Each row is a point on a tangle of strands that fork, close into loops and nearly touch. The rows are in no order.
Two points are linked if the straight distance between their rows is under 98.2. Some points are linked to none.
K344: [  0 -24  -9 -53  41  29  25  40 -29  21  -8   5 -70 -20  32  -3 -34   4
  10  57  18  15 -23  25   8   7  46  17 -14   6  24   2]
K126: [ 13   5  -9 -17  52 -26  -5  52  15 -15   5   8  35   4  48 -27  -1  51
 -20  -6 -27 -22  15  47   4  48  37 -21  -9  -4   8   1]
K7: [-22  25 -18   4  16  25  27 -18  22 -24  -8  14  27  -8 -14  12 -23 -10
 -10 -18  20  10  37 -15 -22  47   8 -23  13  -9   5  -1]
K950: [ 10  56  14 -20  33 -18  28  -5 -29  -1  -4  -8   8  -5   0  18   4 -20
 -38 -35  13 -27  77 -45  -7  10 -21 -74  22  -3   9  30]
K939: [  0 -20 -26 -13 -11 -11 -19   7  21  10 -11   6 -45   8  11 -36 -18  13
  49   5  18  17 -21  13  20 -15  13  26 -28  -4   4  17]
K172: [ 25  -1 -14 -24  40 -24 -25  67  -7  -8   1   4   3   4  49 -41  -8  39
 -17  23 -29 -14 -17  58   9  28  44  23 -19 -16   8 -10]
K446: [ 12  30  -7 -33   1 -43  32  27  39   2  -2  11  45 -28  25  10 -32   1
 -25 -10  -6  -7  44  10 -12 -20   2  -6  48  33  51 -38]
K267: [ 32  22   2 -25  45  16  31  -5  15 -20  -6  17  50 -24   6  27 -10   1
 -43  -9  -1   4  24  22 -36  43  -6  -5  22  -7   0 -42]
K25: [  7  25  -1   2   7 -10  -6  25  12  31  16 -10  11  25   8 -38  -5  21
  14 -36 -10 -39  29 -28  20 -51  -3 -12  50  20   1  -4]
K554: [-13 -20 -32  37 -14 -30 -14  23  39   5  -1  11   7   9  21 -41   0  40
   6 -12  16  15   0  52  21   5  -5  -5 -33   8 -22  24]
K422: [ -6 -17 -16 -10   7  58 -18  23 -28  -2  15  16  -7 -26 -21  33 -14 -18
  -3  21   2   8 -31  45   1  40  39   2   7 -24  11 -16]
K107: [ 18 -12  21 -66  12 -27  43  46   4  41 -25  -7 -39 -27  -1   2 -13  14
 -16  59 -11  24 -31   9 -10 -37  23   0  -8  18  45 -22]
K749: [ 34 -19  20   1  16  -9  -4  -2 -22  32  -6 -31 -51  31 -18 -27  34   4
  54 -14   7 -11 -42 -31  22 -62  -8  20   3   1  -5  11]
K563: [ -6  -5 -19  51 -36 -68  17 -16  10 -21  11 -13  57 -10  14  23  12   0
   6 -10   2  26 -42  18  -9  -4 -33  28 -38 -15   1 -34]
K612: [ -4  14   2 -18  39 -10  -2  29  18 -27   3   2  28   6  43 -24  -1  37
   8 -22 -15 -33  40  10  -4  35  36 -43  -4 -10  14   9]
K54: [-21 -50  -6  52  -3   0 -30  -4  42   7   7   4 -13  34   9 -44  12  26
  20 -30   4   7   8  29  21   7  -5  -1 -10   1 -38  33]
K506: [ -5 -30  46  16  48  26  13 -22  18  17 -31  -7  -5  45  18  -9  11  18
   3 -47   5  -3  61 -42   0  10 -43 -13  29   7 -52   9]
K822: [ 10   6  -2 -47 -44  -4  22   9  -7  15 -12  -5 -15 -40 -31  40 -13 -26
  28  26  16  32 -26  10   3   0  11  51  33  -2  36 -13]
K46: [ 23  48 -14 -34 -15 -70  13  35  22   6  -3  -1  39 -27   5  -7 -16  18
 -40   4 -17 -24   8  -1  -2 -45   4 -15  31  44  36 -39]
K202: [-25 -37   2  -4 -48  20 -41 -34   4 -49  -1 -15 -27  22 -28   1  42  -7
  39  32 -17  -1 -21 -29 -19  42   5  15 -27 -13 -19  44]
K83: [ -6  -1   5 -67 -24  14  57   0 -21  32 -13 -14 -47 -45 -20  50 -13 -26
  36  32  16  24 -20  -6   5  13  17  43  32  -3  40   2]
K470: [ 18  20 -24   2  -3   6  13  22   2  -6  -8   9  26 -21 -36   6 -19  -2
 -30  33   2  14 -39  37   2  15  -5   8 -16 -14  -8 -22]
K465: [-43 -62   6  -2 -22  12 -43 -35  11  22  -7 -18 -58  33 -12 -15 -17  -4
  40 -24  12  15 -31   0  33  16  -6  54 -15   0 -23  40]
K70: [  3  -8  -3  22  11 -20   5   3  36 -34  -4   4  30   5  16 -25  25  38
   8 -26   3  -1  19   0  -9  28 -11 -32 -19  -6 -27  19]
K181: [-14 -26  -7   7 -18   3 -25 -10  37  15  -8  -5 -27  24  -4 -25 -20  -3
  48 -21  14  18 -27   1  25 -14  -6  43  -6  -5  -9  13]
K834: [  5 -35  25  27  17  17 -35 -19 -15  25  -7 -23 -45  35 -36 -15  30  -4
  48 -11 -15  -9 -41 -13  28 -27  -2  41   6  -5 -25  16]
K945: [ -9  27  28  40  23  30   6 -54 -15   9  11  -1   0  29 -35   0  23 -37
 -28 -37 -10 -32  64 -61  -5 -17 -28 -32  44   8 -13  16]
K814: [  6  26  -7 -32  12  42  -1  35 -56  22   5  15   0 -21 -24  27 -38 -48
 -56  25  -9 -26  -4  10 -12   0  37   7  22   0  44 -33]
K808: [-34  56  -3  13  -3  23  24 -29 -16   1   6  24  -2  -3   4  13  -5 -48
 -47 -45  21 -36  88 -61  -7 -11  -9 -22  32   6  21  19]
K184: [ -8  28  31  13  27  17  12  -5 -21   1  -9  -4   7  10   7   4   0 -13
 -13 -19   8  -3  74 -38  -9  15 -23 -81   9 -15 -11  43]
K66: [ 27 -35 -10  12 -11 -25   4  44 -13  24  22  17  39 -25  11  16   5  11
 -42  39  -5  28 -54  74  -3 -15 -19  29 -32   6  -6 -58]
K566: [ 44 -27  38 -77  31 -10  66  33 -15  39  -1  -7 -31 -37   1  15  -3  -7
 -20  64  -9   6 -42  10 -24 -17  22  12   5  20  33 -25]
K740: [ 34  30 -12  15 -29 -61  18 -14  31  14   5 -13  38 -14 -14   3   2  -6
 -29 -48  19   1   1 -39 -10 -43 -20  -9  50  37   5 -29]
K455: [ 66 -44  23 -39  -1 -12  -5  35 -37  29   1   3  13 -32  -7  28   2 -11
 -31  28  -7   2 -77  43 -19 -16  -6  34 -20  -2   5 -49]
K835: [ 12  23  -5 -13  32  28  42 -23  10 -31 -19  10  31 -12 -19  41 -13 -18
 -44  -8  11  20  36  -1 -30  59  -2 -21  14  -9  -5 -12]
K845: [ -3   2   0  -4  24  -6   1  -1  27  10  12  11  18  23  29 -33  -1  29
  23 -44   1 -27  60 -27   6 -18   2 -13  30  -1   6   0]
K415: [  2  15  12   6  23   9  27 -29  25 -17 -44  -5  -2  12 -15  16   0  -9
 -20 -20  27  23  54 -39 -19  42 -46 -38  -4  -4 -35  32]
K293: [ 11   6 -14   3   6 -13 -20  38  12 -20  -2  -3   8  -7  -5 -13   5  25
  12   2  -7 -19 -31  34   7  -5  30 -37 -26  -9  20  13]
K843: [ 18  26  21  28  23   3  11 -50   9   3   8 -14   8  27 -32   4  29 -18
 -29 -54   3 -24  46 -58  -9 -21 -38 -11  50  16 -30  -2]
K68: [  8 -13  10 -47 -38 -16  31   9  13  27 -20   3 -15 -40 -17  40 -23 -18
  24  53   1  69 -35  28   1 -23   3  57  23  12  27 -29]
K911: [ 12  -1 -19  18  14 -26  17  24  27   1  11  20  49 -19  26   1 -20  32
 -24   8  -1  25  -1  67  -3  17  -5   4 -22  11  -9 -29]
K643: [-27 -28  13 -35 -44  23 -22 -47 -21 -28 -11 -17 -44   5 -25  25  25 -14
  54   3  -2  -1 -16 -32   4  43   5  29  -8 -26  -7  45]
K873: [-15 -38   6  48 -20   2  -4 -34  53 -18  -2  -2  25  10 -35  -3  23  -2
   3 -33   6  14   8   4  -7  33 -25 -18  -7  -3 -43  32]
K468: [  9  29 -25  -4 -29 -70   8  20  25   1 -12  -2  31   0  37 -25 -21  30
  13  14 -10  16 -18   4   5 -42 -13  34 -24  21  13 -32]
K469: [-17 -18  22  35 -17  33 -30 -40  13 -49  15 -10  12  30 -25 -26  28 -13
  11  12 -28 -11  19 -36 -28  20 -19 -39 -14   2 -31  46]
K564: [-78  12   7  27 -31  56 -37 -38 -36  -6  -1   3 -28  21   8  10 -19 -28
  31  -1   7 -13  21 -37  -4   6  34 -26  -8  -6  18  25]
K10: [-62 -19   7   9 -38  45 -41 -59   7 -29  -1  -6 -22  39 -19  -5 -17 -16
  12   6 -19  -5  15 -56 -12  49   6   6  -8  14 -27  32]
K303: [-36 -33  20  22 -40  36 -46 -46  14 -44   8 -10 -11  33 -20 -18  20 -20
  24  22 -28  -6   3 -41 -24  39  -9   2 -14  11 -41  46]
K850: [-22  21   2 -59 -18  29  38  -4 -52  10  -8  -9 -51 -36 -24  54 -14 -40
  26  27  28  -3  -5 -18  10  16  34  25  20 -15  48   8]
K491: [ -8  38  34  34  47  27   8 -47 -38  17  14  -6  -3  41 -17  -7  29 -16
 -32  -7 -41 -33  65 -52   6 -22 -53 -39  49  19 -39  16]
K627: [-73   2  25  40 -13  55 -28 -36 -41 -12   6   9  -5  13  33  -4  -5 -21
  16   6  -2 -11  51 -35 -11  20  23 -61 -10  -5  10  32]
K898: [  8   9  20  40   6  29 -35 -31 -32  14  19 -16  -7  36 -48  -2  40 -33
  27  -7 -31 -22 -13 -27  11 -37 -10 -26  29 -12  -9  15]
K472: [ 29  35 -12  26 -13 -31  10 -33   9   3  14 -17  23   1 -41   3  28 -25
 -32 -62  14 -29  17 -60  -2 -44 -25   0  60  26  -6 -15]
K621: [ 32  15 -16  -7 -16 -55   4  14 -12 -20 -14 -24  -9  -9  -8 -11  28  21
   6  13  11 -13 -67  -9   1 -30  -1  -7 -54 -11   7   0]
K794: [ 26  15   6  35 -17 -54  16 -37  31  10   6 -13  45   7   8  -7   0   3
  -4 -51  11   4  -3 -28  -8 -35 -41  11  27  22 -10 -29]
K377: [  4  -2  -3 -16 -35 -24  14  27  25  32 -19  13  -6 -24  -7  19 -31  -3
   3  55 -16  72 -32  47   1 -27  -4  33  -4  23  17 -40]
K444: [ 13  28 -15 -29   0 -11  14  27  27   6   1  18  33 -29   6   9 -43  -5
 -10  15  -9  11   5  33  -3 -13  14  23  28  17  37 -50]
K394: [-16 -29   2  51  10  26 -28   4  25  -2  18   7  -9  25   2 -37  15  24
  23 -25  -9  -7  20   0  12   6   6 -38  -4  -2 -25  49]
K30: [-47  28  -1  -4   9  49 -26   0 -41 -39  12   7  -6  10  20  -4 -10  -3
  -7  34 -26 -26  18  -7  -9  34  43 -46 -32 -18  29  20]
K59: [ 34  29  22 -27  27 -35  18  -4  17  -9 -17 -12  10   1  18   6  17  28
  -7 -51  23 -18  56 -46  -5  -6 -36 -37  24  -7 -17   9]
K701: [  9  36 -13   9 -19  -6 -12  14  12  22   2 -12  -4  12 -26 -24 -20  -2
   9 -16  -1 -20   4 -36  12 -45  -9  -9  19  11   3  11]
K711: [-62  -3  22  29  10  44 -15 -27 -19 -27   3   2  -7  12  39 -10  -6 -10
   1  15 -13  -6  65 -32 -24  47  -2 -83 -19   0 -14  47]
K328: [ 12 -42 -22 -18   1 -12  -5   2  -7  -9  12  12 -16 -28  20  11  24  15
  13  33  16  27 -53  72  13  18  11  62 -43 -13  -2 -18]
K944: [-14  60 -44  -3  -8   2  41  -1   8   9  -9  10  15 -12 -23   6 -30 -42
 -43 -14  14  -6  40 -34  -7   3   4  -1  39  14  30  -5]
K637: [ 10  26  -2 -20   9   4 -26   9 -36   5   9 -12 -41  14  -2 -31  11  -4
  36   3  -1 -34  -5 -41  18 -56   7 -17 -12 -14  28  31]
K569: [  3 -13  18  44  10  -4  18 -20  48   9 -15 -12  25   9 -24   2   2   2
   4 -55  22  18  20  -4  -4  11 -35 -26  18   1 -34  23]
K226: [-19  42 -12 -40 -37   4  22  23 -14  23  -8   1 -43 -21 -25   8 -23 -41
  -4  14  16 -15  12 -28  12 -49  16  15  22  11  61   1]
K136: [ 11  -6  -4  31 -60 -45  -5  -7   9  18 -11 -25  17  -9 -44  16  12 -11
  24 -16  19  16 -51  -8   9 -21 -14  21 -10 -12  -2  10]
K927: [-45  32 -10  -2 -21  40 -16 -25 -37   6  -4   1 -42   9  -8   3 -23 -39
  24   6   5  -9  13 -41  10  -6  13  -8 -13 -24  25  29]
K156: [ 17   6  38 -15  39  -2  21 -18  15   5 -29  -8  -4  36  12   3  24  27
  -1 -46  19  -8  70 -53  -3  -4 -50 -25  21  -3 -37  10]
K235: [ 52 -19  15 -33  11  25 -17  27 -32   8  14  16  19 -26 -21  16  -4 -15
 -32  25  -5 -12 -62  45 -12   9   3  25  -5 -24   9 -35]
K891: [ 27 -37  -9  11  32  -3 -12  28  10  -9  34  34  45 -15  44  -5   4  28
 -40   7  -8  15 -12  96   1  20   6  18 -27   8 -17 -37]
K696: [-40  -6  20   7  11  33  15 -27  20 -11 -20   8  -8  17  28   2 -17  11
  13 -36  21   0  70 -54 -16  41  -7 -27  10  -1  -8  15]
K264: [-28  -8   9   3  21  24   1 -10  28  -5  -5   9  -3  27  34 -32  -6  31
  25 -33   3 -15  71 -34  -1  19   9 -28  15  -7  -7  16]
K772: [ 47 -14   1 -24  27  34 -26  52 -31  25  16  13   8  -3  -6 -10 -21  -5
 -45  27 -19 -26 -48  50  -8  14   5  10 -19  -9  -4 -21]
K443: [-59 -16   5  18 -11  43  -5 -47  27 -28  -5   3 -12  33  11   0 -23  -7
  14 -16   6  -4  42 -45 -28  50  -2 -12   2   9 -26  26]
K115: [ 17  -4  -4  20 -65 -65   2   2  26  25  -8 -21  24  -9  -8   7  -3  -3
  27  -4   9  32 -44  -2   5 -62 -13  26   1  13  14 -26]
K53: [ 50 -62  48 -42  -8 -32  31  29 -32  40  12  -2  10 -47   9  33  14  -4
 -26  50  -4  37 -70  44 -14 -28 -12  34 -20   4   8 -52]
K983: [ -4   3  34  60  60  16   2 -31 -12   7  -1 -29  11  50 -38  -9  43   8
   1   0 -53 -23  10 -13  13 -16 -14 -17  38  30 -47  -7]
K735: [-15  51  -2 -33  41  34  24  -1 -25 -27  -2  14  23  -8  21  24 -17 -14
 -56  -3  -3 -45  60 -19 -19  40  22 -39   8 -11  23 -15]
K718: [ -6  25 -11  -8   5  54  -8  18 -41  -8   7  23   6 -21 -17  32 -30 -41
 -18  23   2 -24  -4  14  -5  28  46  -2  24 -17  35 -25]
K723: [ 20 -51 -24   4  12 -21 -18   9 -27 -25  25  21 -19  -5  50 -14  44  28
 -30  30  13  31 -42  82   5  11  11  67 -57 -18 -11 -34]
K186: [ 15  13  -4  27 -35 -33  -9   3   3  -2  -7 -27   9   3 -30  -8  23   7
  15 -11  10  -9 -53  -8   8 -34 -12 -10 -15 -12  -8   9]
K329: [ 25  20  13  -2  22 -38  25  -6  30 -15 -10 -13  41   4  18  -6  20  35
  -9 -39  11 -13  23 -19 -15   1 -25 -42   4  -6 -15  -4]
K993: [-60  33  40  31  -4  51  -4 -44 -41 -14   0  12   6   5  36  15  -2 -35
 -22 -22  15 -25  85 -53 -18  10  23 -50   2   7  14  23]
K795: [  4  43 -18   3  10  -6  34  -7  25   4 -12  -1  13  -7 -14  10 -28 -14
 -21 -35  18   3  45 -29  -6   9 -20 -27  35   6   4   9]
K728: [-48   6  47  24  10  52   8 -57 -27 -10  -8   3 -18  28  22   3   9 -36
 -14 -20   8 -30  96 -77 -22  11 -18 -41  23  16  -7  20]
K324: [  4  44 -26 -37 -40 -33   5  13  19   7  -2   4 -17 -17 -22   3 -12 -20
  -8   5   8  -7  -5 -24   6 -58  -9  28  30  18  49 -19]
K536: [ 15 -12 -28 -11  14 -41 -10  36  10   3 -16   3 -48   5  34 -48   2  28
  27  15  10  21 -23  18  19 -19  18  23 -36 -20   0  22]
K552: [ 23 -22   7 -10 -18 -37  10  47   3  32  -5   8  19 -31  11  14 -13  13
 -31  60 -24  57 -42  55  -1 -41 -12  21 -24  29   2 -56]
K668: [ 21 -56 -16 -31  28  47 -43  38 -27  14  32  29 -48  -3  32  -8 -13  17
 -28  20  10  11 -39  70  13  22  29  32 -11   2 -11 -17]
K710: [ 32 -49  -7   5  22 -13 -28  27 -16 -12  34  27  17 -16  61 -12  12  22
 -33  13 -13  22 -48  96   1   5  15  50 -40  -4  -6 -39]
K614: [ 17  35 -13 -42 -39 -38  15   6  21   5  -3   9  22 -29  -6  17 -22 -22
  -8  26  -5  28 -13   7  -3 -45  10  41  29  32  41 -47]
K682: [ -3  -7 -37  23 -14 -26   3  32  31   4   0  19  13 -15   7  -7 -15  34
  -1  22   5  35 -24  68  12  -6  -9  13 -28   9  -8  -9]
K452: [ -5  -6  31  46   6  44 -32 -33 -11  -4  19  -5   6  39 -27 -15  34 -18
  14  -2 -44 -27  19 -35  -7 -12 -13 -38  15  -5 -22  21]
K971: [  3   8 -18 -26  17  11 -18  31 -33  -9  -5  -5 -46   4  10 -27  -1   3
  32  19   4 -13  -7  -2  12 -20  27 -18 -37 -21  26  41]
K304: [ 13   5 -25   5 -19 -46  -6  14   5 -34  -5  -6  12  -1  21 -17  23  25
   6  10   6   2 -52  12   0 -12  -1  22 -60 -27   4 -18]
K852: [-11 -69  22   7   1  13 -52 -39   2   4  -3 -20 -54  45 -20 -31  21  -7
  47 -21  -7   2 -32 -11  28   3   0  52 -12  -4 -33  31]
K348: [ 36  18   5 -24   0 -20  -3   4 -23  17  -1 -21 -43  12  -9 -28  27  11
  19  -5   8 -30 -33 -47  15 -71  -6   0  -3   4   6  15]
K436: [  4  50 -36   7 -13  -3  11  12  22  -2 -17   6  13  -7 -27   3 -34  -7
 -14  16  -1   8 -16   4  -5   1  -7   8  -3  -2  -8  -6]
K132: [ 25  -8 -20  14 -16 -17  11  17  -4   0   9   6  47 -33 -21  29   0  -5
 -29  28   2  20 -52  56  -7  12 -20  33 -24 -13  -9 -46]
K916: [ 16 -34  -6  56 -11 -52 -22   9  18  12   2  -6   7  23  30 -45  21  39
  27 -29  -4  10 -32   6  19 -46  -7  23 -15  -4 -21  -5]
K746: [ 26 -60   3 -56  38  38  -9  43 -32  31  17  19 -59 -18  28   2 -20   7
 -12  43  13  12 -48  54   0   8  31  23 -12   3   3 -14]
K361: [-45  -1 -11  -4  -3  44 -40  -7 -16 -46   9  10 -24   5   0  -4   4  -6
  17  24 -10  -7  10  -8 -12  37  34 -28 -26 -19  11  25]
K994: [-36  40  10  37   4  34 -12 -49 -32  10  23  18 -14  17 -10  -3  10 -58
 -41 -43   0 -42  75 -71  10 -39 -23  -7  41  10   8  16]
K408: [-17 -32 -21  -3  -8  41 -23   2  -3 -19  21  16 -10 -18 -24  36  17   4
   3  24  13  13 -28  68  12  49  26  12 -15 -14 -16   3]
K512: [ 32   8  -7 -15   6 -24 -10  53  -5 -11  -6  -7  21 -19   2   4   2  12
  -5  16 -13 -20 -52  43  -4 -10  30  -8 -18  -1  30 -18]
K241: [-65 -15   3  18   6  46 -19 -22  10 -35   5   6 -20  28  28  -9 -15  12
   0  12  -6  -5  45 -32 -26  68   0 -41 -18  14 -35  44]
K230: [-10 -10 -20  37 -44 -15  -4 -17  35  -6  -6  -9  23  -1 -42   8   3  -9
  19 -20  12  24 -18  15   4  23 -14   6  -5 -13 -12  20]
K654: [ -4 -17 -33  29 -37 -64  14  -3 -10 -23   2 -16  17   1  16  24  35  13
  10   9  13  18 -61  15  -1  -1 -28  43 -66 -34  -3 -31]
K739: [-45  33  10  -6  27  57   0 -10 -41 -42   3  22  20  -1  30  17  -8 -19
 -40  18 -22 -38  51 -12 -31  52  38 -50  -8 -14  22   3]
K972: [-35  -5  -7 -30 -12  43 -18 -20 -33 -38  -1  -7 -55  -2 -17  27   9 -10
  43  25   3  -2 -17 -17  -1  36  37   6 -29 -28   8  27]
K801: [-31 -52 -30  -6 -35  19 -35 -19  10 -39  10   8 -36  -7 -12  28  41  14
  17  24   8  28 -29  58  12  61  28  31 -25  -7 -17  14]
K380: [ -5 -13   0  29  -3   8 -33  23   9 -12  14  -3   2   9 -13 -23  17  13
  36  -8  -7 -11  -5   8  13 -14  25 -39 -12 -14   2  44]
K812: [ 13  -9   4  33 -23 -38  -9 -43  37  16   0 -13  38  26  -1 -14  -2   3
  23 -47  -7   0 -23 -22  10 -39 -30  45  11   6 -17 -30]
K427: [  9  14  15  10 -25   8 -24 -34 -27   3   7 -24 -14   4 -64  17  36 -35
  37  -4  -5 -15 -26 -35  10 -22  -3 -13  10 -25   1  41]
K754: [  7   3  -7 -36 -19 -31  17  48  18  23 -19  -2 -24 -16   3  -8 -27  18
   9  49  -9  36 -31  23   5 -38   6   9 -13  19  25 -17]
K384: [ -1 -16 -22  -2 -42 -35   0 -13  23   1  -4  -1  -1 -15  -4  13  -4  -2
  49  12  15  41 -37  39  13  -1  -8  53 -20  -8   3  -5]
K341: [ 32  17   0  18 -26 -53  -8  32  10  34   9 -17  24  18  19 -38   3  45
   2 -29 -11 -23  -1 -26  20 -67  -6 -18  37  37 -10 -21]
K242: [-36 -55  -6  36 -38   3 -24 -34  53 -38  13  -2  11  13 -15  -1  36   3
   9  -9   1  12   2  23  -4  55 -10  -3 -27   4 -35  33]
K784: [ 14   3 -11  44 -56 -80   8  -4  11  -1  17 -21  54 -23  32   5  -1  13
  20 -17  11  23 -42  -2   4 -48 -19   8 -22  11  12 -45]
K860: [ 16 -26  34  61  27   1  12 -27  31  32 -13 -16  24  24 -26  -1  13   4
  -2 -59   4   7   5  -6  11  -9 -36  -7  35  15 -50  -7]
K477: [  8   0  42  32  59  12  26 -14  15  45 -24 -23   7  32 -14  -6   7  14
   3 -50  -7  -5  37 -26  17 -17 -47  -4  51  28 -44 -10]
K464: [ 21 -28   8  54  -1 -38 -15 -18  16  30  -7 -11  25  30  14 -33  17  28
  29 -38 -16   4 -30  -7  17 -49 -20  36  12  16 -30 -34]
K288: [-34 -51 -22  16 -34   1 -37 -33  41 -35   5   9 -19  12   1   6  23  11
  38   6   7  22  -9  32   6  42  29  25 -25 -11 -12  19]
K407: [-24  42 -12 -34 -45  16  25  -6 -44  14  -4 -11 -58 -26 -33  37 -16 -67
   5   8  29 -13   7 -35  10 -23  13  26  25  -5  50  17]
K157: [ 30 -12   5 -23  50  17   7  13   5  -5  14  30  53 -19  39   8 -34  10
 -32  -5 -13  -8  14  45 -17  31  11   7  28  -1   4 -54]
K716: [ 17  -4 -24 -16  26 -45 -21  63  -1 -14  -6   9 -22   0  49 -53  -4  40
   7  19  -7   4 -10  34  16   5  40  13 -28 -20   7  18]
K660: [-10 -21  -1 -47  10  17  21  21 -10  13  -5   4 -64 -28  21   2 -22  -5
  46  28  25  15 -23  18  17   0  57   7  -7  -5  36  19]
K79: [  5  31   8   2  34   9  27   5   3 -24 -22  -7   5   3 -11  10  -1   9
 -30 -15  12  13  58 -23 -16  34 -41 -72 -12 -12 -28  45]
K109: [ -3  53 -33  -9  14  -5  21  41  10  12  -5   9  31  -7   1 -18 -48  30
 -35  16  -6  -6  15   9   3   9 -10 -16   0   7 -10  -1]
K857: [ 10  40  29  50  61  14   0 -34 -36  10   8 -24   9  36 -20   3  45  18
 -19  -1 -55 -30  23 -26  13 -23 -37 -47  43  27 -46 -12]
K117: [ 40 -58  36 -55 -10 -20  56  12 -15  42   3   2  -1 -66   9  48   7  -4
   8  55   1  52 -46  42  -5  -4  -1  56  -1   7   9 -29]
K383: [ -6  62   7 -37  45   5  32  13 -20  -6 -14   9  21 -12  18  24 -13 -10
 -51 -20  12 -38  80 -28 -14  29  -4 -52  14  -6  18  17]
K670: [ 33 -23   1 -28  20  20 -19  14  -1   2  25  33  36 -21  32  11 -35   1
 -15   8 -21  -2 -17  48 -18  10  24  43  17  -3  21 -63]
K856: [ 18  31 -15  -9  14 -38  37  41  23   4  -8   7  54 -19  24  -3 -34  35
 -27   3  -6  11  17  29   0  13 -18 -17   2  17  -8 -23]
K519: [  4  -6  18 -26 -36   8   0 -42 -27  -5  -7 -29 -37   1 -51  23  35 -24
  62  -3   6  -8 -24 -36   9  13 -11  23   2 -31   2  48]
K96: [-27  31 -18  12 -13  22 -12 -12  -2  -1   3  -3 -10  16 -18 -21 -25  -8
  11  -2  -7 -14  10 -28   9 -11  -2 -18  -3 -17  10  27]
K231: [ 29 -43   3 -35  -3 -12  38  10 -11  10   1   2 -13 -40   4  31  18   8
  22  46  22  34 -60  52  11  -3   0  47 -28  -9   7 -14]
K67: [-40  68 -27   5  -5  11  31  -5 -25   6  -2  21   9 -15   3   9 -36 -49
 -55 -19  20 -29  68 -42  -3  -3   6 -17  27   9  35   6]
K275: [ 17 -30 -16 -19  44  52 -33  43 -32  -7  20  25 -17  -2  17 -13  -9  20
 -38  27 -17 -14 -39  56  -3  35  21   9 -30 -13 -17 -19]

A tip is a point with one link. Name the tips that can be reached along the links from each point below, in the order of the rows.
K288 -> K70, K814
K446 -> K46, K566, K512, K660
K749 -> K612, K971
K794 -> K983, K916, K670

A fork is a point with three links, a tip a point with one. Leave the first point through the second and follow the links. Name the first fork or tip that comes.
K945, K843 -> K916
K275, K772 -> K911
K79, K184 -> K643
K328, K231 -> K660
K814, K718 -> K873
K972, K361 -> K415
K446, K444 -> K377
K852, K465 -> K612
K181, K465 -> K971

A piece is all that can be reached along the links. How many separate loops has the piece of each point below (a circle has one, a figure eight two, a Y none), and how many tips (points with one link)?
K563 -> loops 1, tips 2
K834 -> loops 0, tips 2
K324 -> loops 0, tips 4
K427 -> loops 2, tips 3
K983 -> loops 0, tips 3

Name the points in between on the shortest way along the links from the first point to the second, in order.
K30, K696 -> K361 K972 K643 K202 K303 K10 K443
K328, K324 -> K723 K710 K891 K911 K856 K109 K436 K470 K132 K66 K552 K377 K68 K822 K83 K850 K407 K226
K723, K394 -> K710 K891 K911 K682 K554 K54
K994, K267 -> K808 K67 K944 K795 K7 K835
K801, K156 -> K288 K242 K873 K569 K860 K477 K506
